A landscape with many valleys, sampled at points; each row gives a point and its height.
A ball rolls from a point to the lowest of its 2 nearest points, and stops where none of them is lower. Distance is the straight distance between rows; heights are no part of it.
(101) height 56.9: [162 164  92 132 150 131  90 102 154  79 106 136 115 124 118 125 117 131
 155 137 126 177 179 107 133 153 118 110 156 100 120 121 144]
(589) height 56.0: [ 90 125 143 159 123 123  97 134 134  96 184 109 125 184 168 153 139 142
 131 171 140 123 185  97 135 151 149 129 161  81 147 150 101]
(771) height 44.0: [135 133 169 165 149 184 114 110  96 156 171 145  77  72 201 102 164 118
 122 170 123 153 175 118  59 151 143 161 132 131 173 123 147]
(158) height 68.2: [140 159 123 161 154 153 158  97 148 114 209 155 127 104 104 113 155 138
 141 144 120 248 115 116  99 149 105 172 177  91 140 123 149]
(455) height 36.6: [136 170 132 154 121 159 179 135 136 154 104 168 131  71 113 125 144 120
  95 107 128 117 103 155 111 112 102 179 113 172 151 185 138]
(272) height 39.1: [126  91 119 106 120 103 142 119 129 119  99 121 172  86 120 123  96 117
 116 109 135 123  73 157 132 149 141 132 106 116  46  74 124]
(297) height 29.0: [130  98  93  76  92 134 122 125 131 144 126  96  64 193 187 147 142 137
 113 108 112  74 141 133 173 103 138  95  89 159 127  97 161]
(399) height 20.4: [ 87 122 157 168 121  84 109 145  94 113 126 132 157 145 130 156 114 147
 102 143 130  72 160 154 133 138 146 127 147 102 136 125  77]
(241) height 72.4: [111 111 125 145 144  82 101 111 130  86 126 124 147 125 121 144 111 152
 122 150 132 139 146 150 148 157 147 115 155  75  62  93 102]
(27) height 45.6: [133 133 103  81  99 130 122 112 151 126  90 110 130 126 131 108 109 111
 169  97 138 138 102  96 145 132 133  82 128 124 119 124 152]
(3) height 55.2: [169 178  80 123 148 161 111  94 162  98 117 139  94 112 139 110 131 105
 147 124 126 188 164 103 135 149 117  98 145 123 130 129 183]
(759) height 69.3: [119 126 139 172 153 125 163 108 137 116 231 123 154 131 119  98 155 144
 133 171 140 230  93  98 106 145 129 158 156  78 115 108 156]
(682) height 36.1: [121  71 150 122 106 137 100 147 126 132  98  91 185 144 134 114 140 120
 122 104 137  58  94  84 117 141 128 135 102 151 127  46 141]
(46) height 46.4: [146 173 109 143 139 131 178 143 132 158  92 170 116  84 101 137 131 121
  98 121 109 126 117 184 128 104 105 146 122 162 124 213 125]
(179) height 26.4: [159  90 114 101 160 119 129 123 136 129  67 131 148  88  67 117  61  90
 125 116 107 134  90 229 127 131 106 106 113 125  29 123 133]
(131) height 43.0: [109 123  88  75 105  92 109 136 141 104 116 116  96 178 147 165 106 141
 163 146 131 135 148 100 176 132 147  78 150  96 108 157 112]
(452) height 46.7: [125 115 103  83 101 119 104 124 159 111 100 101 111 199 136 150 125 153
 176 138 129 128 172  96 171 126 120  95 140 112 151 136 130]
(250) height 49.5: [109 150 187 158 124 157 139 146 123 146 132 158 136 148 122 138 149 148
 142 119 126  81 141 101 103 126 117 167 138 135 219 158  94]
(722) height 36.3: [162 159  82 111 131 133 137 127 115 132  94 143  70 115 130 107 100  81
  85 120 128  79 116 185 148 117 110  98  99 214  84 128 155]
(206) height 70.1: [150 131 130 137 145 126 146  96 162 134 132 145 177  87  40  80 117 140
 167  77 126 195  87 116  87 128  92 180 147  94 135 130 149]
(229) height 48.6: [152 105 128  56  83 113 146 108  95 161 117  97 106 149 140 128 143 137
 148  72 114  84  99 142 207  60 138  68  85 201 143 133 124]
(665) height 55.4: [141 173 101 140 140 126  87 122 146  83 117 151  99 150 126 156 116 142
 152 165 120 164 207 112 139 148 122 111 167  91 138 152 113]
(788) height 28.7: [139 121 159 179 137 185 156 145 114 126 229 109 113 113 160 101 169 109
 106 168 127 183 114  63  76 136 150 145 117 137 149  98 192]
(793) height 31.1: [151 116 145 170 170 168  54 104 124 124 164 122 110 138 178 114 151 138
 146 188 138 169 217  95  70 127 145 133 140 124 163  70 139]
(160) height 49.3: [119 150 148 160 138 159 106 125 115 123 153 149  85  98 192 138 151 120
 106 161 122 132 187 140  95 150 144 139 137 117 151 127 119]
(661) height 59.6: [116 176 160 152 128 127 172 148 118 154 121 184 146 118  92 145 129 153
 137 121 115 113 125 116 125 118 114 168 141 127 195 201  85]
(155) height 55.9: [117 154 128  73 112  93 139 141 140 136 114 127 143 137  60 112  93 144
 192  95 129 175 116  97 132  97 124 113 151  92 176 207 100]
(620) height 18.0: [129 152 158 166 124 173 144 128 122 140 129 152 138  84 139 115 159 115
  89 117 132 113 119 123  90 130 114 176 122 155 163 127 136]
(300) height 73.2: [108 123 140 175 174  99  93  92 126  85 140 138 137 125 119 148 140 155
 125 165 142 186 175 167 138 143 138 118 164  69  88 102 110]
(595) height 28.2: [157 143  87 112 132 130 128 128 124 117  78 135 111  99 121 113 100  91
 102 110 133  88 119 157 141 143 115 101 109 171  84  99 155]
(803) height 52.4: [154 183 110 139 162 124 161 142 123 160  94 191 101 108 108 132 136 136
 107 137  91 110 135 172 136 106 114 117 120 167 148 226  92]
(232) height 52.0: [135 139 137  81 108  80 146 143 148 146  94 132 167  89  45  93  81 133
 164  81 123 168  96 133 110  86 116 127 127  90 159 201 107]
(31) height 61.6: [ 75  80 152 144 100 104 106 157 120 130 183  60 166 184 159 135 146 119
 123 148 151  89 112  85 146 147 168 140 133  89 136 132 111]
(169) height 38.1: [113 133  79  64 107  83 123 134 106 120 133 135  73 171 154 164 104 134
 139 135 115 123 125 124 192 110 158  65 128 124  94 166 113]
(910) height 20.1: [168 133  93  94 144 103 128 121 137 125  66 126 128  88  85 103  75  98
 126 115 116 116 115 192 135 140 116  86 122 139  63 126 138]
(177) height 66.4: [129 168 139 169 139 142 164 103 143 131 162 165 138  93  83 134 136 138
 137 119 117 203 121 139 107 137  92 190 164  90 152 159 127]
(138) height 71.5: [136 122 138 137 154 113 130  95 155 117 120 135 174 105  71  96 125 155
 156 109 134 192 102 121 107 135 118 158 141  79  91  98 128]
(85) height 71.4: [102  90 134 148 144  91 130 108 136 106 159 109 170 118 146 126 130 143
 115 143 142 166  98 136 143 154 158 133 136  69  57  91 122]
(885) height 17.9: [102  93 117  90 106  97  94 155 116 122 130 104 110 175 163 169 100 118
 110 133 139  44 123 120 162 144 149 106 113 129 101  91 119]
(180) height 50.5: [138 120 104 105 116 164 100 110 178  97 138  96 106 209 145 138 143 151
 171 166 126 158 198  80 146 140  99 124 147 104 165 118 153]
(392) height 52.6: [174 174  88 111 145 167 140  88 169 106 156 136 112 115 108  83 125 111
 171 115 129 225 129  84 115 155 112 117 164 106 144 138 188]
(586) height 27.6: [143 107 128 128 121 148 124 133 125 126  84 120 180  98 121  96 136 105
 104  91 141  79  87 105 110 139 117 143 106 168 111  64 153]
(25) height 31.6: [104 145 142 146 120 101 144 159  99 133 116 153 136 125 131 159 114 136
  92 134 118  80 137 160 140 129 137 134 138 128 128 143  86]
(777) height 35.4: [109 139 195 175 125 175 140 134 106 151 147 142 129 105 159 113 158 130
 108 126 131  89 127 110  67 131 118 176 126 140 205 138 115]
(24) height 33.5: [142  84 114  86 128 120 154 117 131 127  88 124 151  83 105 127  65  95
 121 110 132 135  65 206 127 144 137 119  87 124  10  84 134]
(325) height 56.2: [112 110 131  64  91 101 144 138 110 157  89 105 129 151 112 142 143 142
 162  77 129  93  93 110 176  78 131  83  99 168 166 148 106]
(326) height 68.4: [158 159 123 165 163 141 145  88 165 129 152 163 151  82  40 108 135 135
 157  96 116 199 120 134  83 131  82 182 169 111 161 144 146]
(615) height 21.0: [145 108 155 191 165 148 130 133 111 113 228  99 114 136 154  92 175 122
 128 193 149 192 139  76  68 116 171 130 124 127 136  70 192]
(397) height 40.6: [142 154  97 124 116 138 184 146  99 163 104 159 101 103 124 113 117 118
  82 102 127  86  71 185 148  83 118 137  92 235 104 194 133]
(568) height 60.3: [ 90 100 145  50  80  91 149 143 133 140 101  82 148 153 116 146 139 142
 180  86 142 118  80  90 154  98 133  95  98 136 164 144  97]
(827) height 25.0: [138 151 104 120 119 159 160 143  96 146 117 160  60 124 156 119 124 104
  81 108 121  61  99 171 141  93 127 126  86 232 105 159 134]
(729) height 26.5: [147 111 151 183 181 132  90 114 125 113 193 110 126 151 153  93 172 137
 132 200 162 190 170  89  73 119 157 125 139 118 137  55 159]
(861) height 72.5: [127 133 150 170 169 120 116  96 137 106 136 143 158 108 100 118 151 149
 126 135 139 185 136 134 116 136 120 151 152  92 108  90 126]
(804) height 50.7: [135 145 107 135 122 129 199 163 106 176 105 166 118  92 117 138 118 132
  83 113 123 116  77 209 148  87 105 157  98 195 100 215 114]
(686) height 40.0: [131 148 106 107 107 137 128 131 135 134  88 132 118 140 126 127 131 117
 140  99 126 109 125 102 149 118 120 109 132 146 147 138 148]
(226) height 51.5: [120 125 138 165 147 147 146 134 109 126 111 150 128  75 124 154 126 102
  80 138 124 123 128 219 134 130 108 152 127 148  85 124 127]
(829) height 63.9: [ 77  73 153 103  84  96 114 157 136 132 159  60 181 165 148 140 145 122
 150 139 145  95  77  70 146 144 155 137 114 108 129 119 106]
(346) height 49.9: [100  98 173 141 103 153 121 160 128 152 144  84 145 181 158 137 165 135
 119 117 125  76 136  82 112 133 126 147 120 135 170 108 131]
(796) height 52.5: [132 174 115 145 139 149 103 130 133 107 135 168  61 110 173 155 141 125
 122 169 111 148 200 139 126 146 135 122 145 115 145 150 118]
(518) height 58.4: [ 95  96 143 180 133 117  88 131 110 107 186  81 135 175 178 132 144 129
 103 164 152 104 162 107 120 155 167 124 139  85 137 124 107]
(638) height 53.1: [116 117 129 132 126 159  91 129 162 101 174  98 104 205 170 155 147 151
 149 184 129 142 211  86 134 143 120 133 155  92 164 134 122]
(430) height 4.2: [ 92  92 142 127 110  87  89 156 109 116 126 101 156 165 143 159 105 131
 112 132 141  40 132 120 145 144 149 120 132 119 119  89  96]
(750) height 59.3: [119 180 115  97 119 115 160 133 132 145 139 155 119 148  74 129 111 147
 181 102 117 181 126  93 139 108 120 129 163 100 181 219 111]
(578) height 30.3: [109 130  98  69 113  69 118 149  98 126 127 131  86 164 140 171  82 121
 109 147 127  78 115 141 176 130 151  84 113 133  75 130 105]
(640) height 15.7: [120  76  91  65  97 118  96 131 143 125 129  85  87 189 185 157 112 119
 118 135 135  68 122 116 170 143 146  88  89 132  94  72 156]
(396) height 43.3: [100 127 153 166 119 118 173 153  94 143 121 152 142  98 137 159 117 126
  71 134 127  90 117 207 138 122 119 159 125 135 114 151 101]
(202) height 43.2: [130 102 128 112 112 103 143 122 136 131  75 121 186  75  84 108  97 128
 133  88 129 132  79 149 115 124 124 148 111 111  78 109 121]
(99) height 57.3: [157 172 109 126 164 118 125 146 109 164  87 184 110 148 101 141 130 145
 129 138  85  91 151 144 152 108 118  87 119 160 169 215  71]
(185) height 41.6: [134 107 146 159 151 118 105 133 100 115  93 129 160  98 111 125 119 116
  79 120 140  60 129 182 117 138 119 140 113 163  90  46 114]
(19) height 63.1: [ 81  79 144  66  75  91 123 152 145 128 110  69 171 165 132 153 139 131
 170 112 144  94  81  80 143 128 137 113 102 124 145 115 102]
(351) height 37.4: [128 125 177 182 134 187 155 120  96 155 208 131 103  83 178  96 171 117
  99 167 125 170 125 108  50 143 140 165 124 131 181 126 161]
(26) height 47.2: [135 118 129  86  97  94 147 134 142 142  66 117 178  71  72  94  84 117
 150  73 137 126  73 135 110 101 124 120 106 120 121 152 114]
(742) height 39.6: [148 115 103  75  91 130 134 109 110 149 112 108  75 177 164 132 142 133
 132  88 108  79 131 145 195  78 136  81  91 187 139 120 152]
(132) height 43.1: [120  80 159 149 119 163  99 156 117 146 126  79 147 153 168 130 152 122
  96 112 128  57 132  92 100 133 125 134 109 148 145  60 143]
(152) height 63.5: [129 189 128 146 131 126 170 126 142 136 151 178 127 117  74 139 117 148
 158 118 110 177 130 119 113 130 102 173 168  98 183 201 108]
(602) height 48.7: [105 118 141 110  96 142 127 156 137 147 114 115 125 179 141 149 159 139
 130 108 122  84 137  93 141 124 127 136 120 143 167 124 128]
(683) height 35.3: [154 120 108 145 166 169  44 117 129 112 129 124  86 123 199 144 125 121
 123 176 121 139 231 125  98 134 147 121 133 132 136  62 138]
(139) height 47.3: [117  93 154 161 161 133 129 127  90 118 112 137 142  92 119 151 109  96
  72 140 141  95 120 230 131 135 111 143 115 158  63  77 122]
(433) height 70.3: [113 104 134 140 147 103 155 106 153 114 202 109 162 125 138 109 135 147
 139 157 141 232  85 106 128 151 156 150 143  52  63 120 143]
(140) height 61.5: [152 154 103 112 139 127 111 139 113 147  91 160  85 185 125 156 131 151
 145 133  92  95 171 133 174  97 128  74 119 150 165 180  96]
(529) height 49.7: [160 151 111  90 117 155 132  90 173 124 123 115 138 114 107  72 106 109
 190  93 142 188 107  81 122 143 120 101 143 107 135 131 178]
(318) height 35.6: [157 118 142 167 157 148  98 126 123 120  85 130 174  85 115 102 151 111
  94 103 145  79 129 138  94 128 116 151 106 178 119  46 138]

Where does a ball stop that starts at each point below?
(180): (430)
(19): (640)
(99): (620)
(829): (430)
(226): (430)
(160): (615)
(101): (686)
(26): (910)
(300): (910)

Call two points neighbours if one is among the 2 nearest of the other. Go from one point of each pair to the other, from neighbour to neighbour, staying as low as possible. Name the highest point that can't be avoided.
(640) / (586): (226)
(586) / (686): (346)
(615) / (910): (140)
(615) / (686): (101)
(910) / (827): (722)
(827) / (620): (804)
(640) / (430): (885)
